Points on a hilly landscape, in no order, each with its height.
A climber steps from a point to whichever of its 5 nearest points has the largest rise for the distance, and stops where none of them is higher. Distance is the straight distance between rows; heights are no part of it.
(248): [ -9  14  45 -15  52 -29 -35  17 -16]  (h 55.3)
(674): [ -1   4 -38 -14 -11 -11  22 -11 -13]  (h 45.8)
(229): [  8  17  -6 -37 -37 -41 -30  -1   1]  (h 48.0)
(459): [  8 -21 -18  15 -51  19 -10 -10  33]  (h 59.6)
(438): [ 11  12  -5 -33 -17 -33 -13   6  -5]  (h 44.3)
(374): [  9 -15  -4   8 -38  36  75 -34  -3]  (h 17.6)
(339): [-28  24 -31  -2  10 -11  37  -4 -13]  (h 57.0)
(660): [ 23 -38  -6  45 -19  47  -8   4  26]  (h 36.7)
(482): [ 20 -17 -21   7 -29  13  37 -27   5]  (h 6.3)
(474): [  6   3  50 -20   1 -25 -61 -13  16]  (h 49.4)
(673): [-42  18  -3   8 -16  19  87 -39  -7]  (h 18.8)
(292): [-17  18   1  13  42   0  -1  26 -11]  (h 24.0)
(213): [ -1   6  50  -1  51  -6 -26  30 -10]  (h 46.4)
(489): [-25  20   6  11  39 -15  -5  24 -13]  (h 25.4)
(184): [ 19 -37  -1  49  28  57  30   7  14]  (h 29.8)
(439): [-17  31 -13 -36   0 -44  -4   8 -23]  (h 39.7)
(262): [ 10   2 -28 -28 -38 -28  -8  -8  -4]  (h 66.0)
(515): [ 12 -24  -7  31  28  33  13  25   1]  (h 43.7)
(611): [ 12  -8  51  -6  18  -9 -45   5   6]  (h 62.9)
(186): [ 12   3 -21 -22 -17 -19  -7  -2  -2]  (h 49.9)
(496): [ 21 -16  16  26  24  24 -18  34   4]  (h 49.6)
(156): [ 17   5  23 -23  -1 -27 -27  10  -2]  (h 63.5)
(655): [-19   5  -3  27  56   9   4  27 -13]  (h 17.2)
(497): [ 14 -12 -34  -5 -43  12  34 -27   1]  (h 13.8)
(441): [-17  -9   7  58  36  48  60  -1  -5]  (h 11.7)
(530): [  2  -9  63  -3  12 -10 -80 -28  29]  (h 60.8)
(163): [ 14 -13   3   3 -28  13 -39  13  21]  (h 72.5)
(53): [  6  -6 -28  -7 -60   1 -25 -10  17]  (h 19.9)
(273): [ 23 -21  31  10   0  13 -56  21  19]  (h 56.7)
(318): [  2   7  24 -31 -40 -22 -62  -8  25]  (h 63.2)
(209): [ 19 -29   5  38  -2  43 -28  27  29]  (h 46.3)
(607): [  9 -19  -7  20   3  46  49 -14   3]  (h 12.7)
(550): [ -1  22  42 -34  28 -41 -37  -1 -13]  (h 25.5)
(326): [-22  -1   7  28  11  42  75 -13  -4]  (h 13.2)
(122): [ 13 -16  10  19 -15   3 -40  19  23]  (h 49.2)
(93): [ 20 -29 -21  16 -48  40  31 -29  26]  (h 3.9)
(288): [-35  20 -29  -9 -10  -4  69 -33 -21]  (h 19.5)
(512): [-35  41 -27 -34  -2 -57   0   2 -18]  (h 43.1)
(498): [-12 -12   0  54  52  35  35  11 -17]  (h 11.9)
(157): [-16  -1 -24  -2 -10  20  67 -31  -8]  (h 25.6)
(331): [-19   1  -9  35  49  28  31  13 -13]  (h 20.7)
(505): [-13  18 -18  -4  21  -6   7  11 -21]  (h 38.0)
(274): [-22  35  16 -46  17 -56 -20  -2 -20]  (h 6.9)
(583): [  1   0   2  16  37  10  -1  22 -11]  (h 39.4)
(187): [  5  -2  45 -10  -8 -11 -60   6  29]  (h 52.8)
(110): [-22   7 -29  13  20   6  42  -2 -13]  (h 43.2)
(61): [-27  20 -17 -19  14 -25   7  17 -23]  (h 42.0)
(335): [ 10  -3 -38 -13 -32  -4  29 -22   0]  (h 28.6)
(44): [ 10   1 -16 -20 -55 -24 -27  -8  13]  (h 49.5)
(431): [ 18  -6  -1  -8 -16  -3 -33  11   2]  (h 65.4)
(642): [ 13 -12 -22   5 -56  32  48 -37  16]  (h 10.7)
(280): [  7  -7  59 -18  35 -25 -61 -19   3]  (h 70.9)
(487): [ 21 -10 -18   7   4  15   3  13   3]  (h 25.1)
(51): [  6  25   0 -50  -6 -46 -26  -2 -13]  (h 73.0)
(490): [ 14  -7  25   3  27   3 -28  30  -1]  (h 54.6)
(276): [-18  27  12 -19  32 -36 -15  18 -23]  (h 39.2)
(622): [-17  28 -34 -23 -13 -37  16  -4 -20]  (h 47.1)
(208): [ 23 -32 -16  28 -28  41  28 -17  16]  (h 13.5)

Where does a climber stop that starts at each point below?
(607) => (280)
(441) => (280)
(642) => (339)
(187) => (280)
(326) => (339)

Call two points neighbours if one is among the 5 nearest of the other. Go from one point of each pair to the other, from neighbour to neighbour, staying as high as possible. Name the lowest point that can't be avoided.
(51) and (339) => (674)
(280) and (163) => (611)
(51) and (262) => (186)
(163) and (51) => (156)
